A landscape with many valleys, sampled at points; each row gives a point and its height.
A ball rolls from a point to the lowest of its 5 nearest points, and stops where none of them is lower. Distance is the straight distance between rows; heights are no part of it.
fimed (h 1.23): [ -5  -4   3  -1   4   1   7   0 -12   0]
Lod (h 4.80): [  5  -5   4  10   3 -17  -6  -2 -38   8]
gobit (h 1.95): [-25   0   6  36 -10  28 -14  -5   2  -4]
miru (h 5.75): [ -3   0 -15  -6  17   5 -24   9  54   0]
lupuz (h 1.44): [-21  -6  10  30  -8  22  -8  -4  -9  -5]
gif (h 1.57): [ 19   8   0 -11   1 -24  16  -7 -17   6]
Boz (h 2.47): [-20   2  -6  23  -5  29 -13   2  13   0]
pumal (h 2.84): [-10  -1  -1  -5   1  13   2   4   7  -4]
pufir (h 3.18): [ 13   6  -2  -1   2 -25   6  -4 -31   7]
kopo (h 4.71): [  6   3  -3 -24   0  -3   2   5  28 -10]
fevun (h 0.77): [ 30   8   3 -16  -1 -28  21  -9  -5   7]
dubud (h 4.16): [ -1   3 -13 -14   9   4 -17  10  45  -4]
burel (h 1.94): [ 13   3   2 -14   4 -17  15  -5 -10   2]
gata (h 1.29): [-14 -11  14  24  -2   8  -6  -3 -24   1]
bota (h 3.54): [-8  0 -7 -8  1 14 -5  7 20 -2]
monef (h 6.12): [ 24   3   7 -25  -4 -15  15  -2  25 -10]
lusi (h 6.28): [ -7  -9   7  12   3   1   1  -1 -24   2]
Vun (h 2.97): [-17   1 -10  14  -2  26 -12   3  19   3]
rugo (h 5.00): [  5  -6   4  14   0 -21 -13  -1 -44  10]
guva (h 3.79): [  1   3  -5 -19   1   4   3   5  21  -6]
Vap (h 3.61): [ -8   1 -12  -6   4  15 -13   8  33  -1]
Keru (h 4.91): [  8   3   2 -23   1  -5   8   3  20  -9]
merot (h 5.67): [ 15   4   3 -26  -2 -10  10   2  26 -11]
Zitom (h 1.79): [-21  -3   3  28  -8  26 -10  -2   1  -4]
Nal (h 1.86): [ 25  10  -3  -9  -1 -29  14  -8 -19  10]
Suro (h 3.30): [-14  -7   3  10  -2  16   0   3  -6  -2]
boka (h 3.67): [  0  -3   3  -1   6  -9   7  -2 -23   2]
Sosob (h 5.95): [ 11   0   0   7  -1 -25  -7  -1 -42  10]
Fenob (h 4.59): [-1 -2  2 -8  4 -3  9  0 -9 -2]
pegu (h 2.71): [ -5   0  -3 -14   1   9   2   5  15  -4]
Nofi (h 2.18): [-24   0  -1  29  -8  29 -12  -2   9  -2]
pom (h 1.62): [ 15   4   4 -18   3 -15  16  -5   0  -1]
pob (h 5.19): [ -3  -8   8  13   4  -9  -3  -2 -34   5]
guri (h 4.21): [  1   4  -7 -20   3   3  -6   8  34  -8]
Tela (h 1.67): [ -3  -1   0 -10   2   2   8   2   1  -4]
mev (h 2.61): [-16 -10  14  27  -5  15  -7  -3 -19  -2]
Dege (h 3.46): [-15  -2  -6   5  -2  23  -6   6  14  -2]
bodub (h 1.27): [ -6  -1  -2 -11   1   7   4   4   8  -5]
kizel (h 1.58): [ 35  10   0 -14  -5 -31  19  -9  -8  10]
Kub (h 2.31): [-18  -6   2  16  -4  22  -4   1  -2  -4]
zudug (h 3.85): [  1   1   0 -17   3   0   8   2  11  -6]
zagu (h 2.22): [  7   1   2  -9   4 -14  12  -4 -17   3]
vatop (h 6.36): [ 43   2   7 -19  -6 -28  24  -8  13   4]
botez (h 2.52): [ 19   9  -4  -3   0 -30   7  -5 -28  10]
pemo (h 4.11): [ -8   3 -15  -2  11  14 -22   8  43   4]
gegav (h 3.14): [-15  -4  -3   6  -2  21  -4   4   4  -2]
mano (h 6.10): [ 10   0   1  12  -7 -28 -17   1 -48  10]
Baz (h 2.92): [-26   6   0  40 -10  30 -18  -6   9  -3]
rubu (h 2.29): [-16  -9   7  21  -3  17  -4   0 -10  -3]
kude (h 4.12): [  7   0   2   2   4 -19   4  -2 -34   8]
bir (h 4.75): [ 31   4   7 -22  -3 -21  20  -6  16  -3]
Tir (h 3.44): [-12   1 -10  -2   1  20 -10   7  25   1]

For each start below, name the point where the ball stops.
Nofi -> lupuz
gegav -> lupuz
pob -> fimed
guva -> bodub
botez -> fevun
monef -> fevun
pufir -> fevun

Call two points neighbours if one is among the 5 nearest of the other. Go from one point of each pair to the other, from neighbour to neighbour, staying as low as possible. Name the highest point that can't be avoided.
bodub / fevun -> zagu
bodub / lupuz -> gegav
bodub / fimed -> Tela
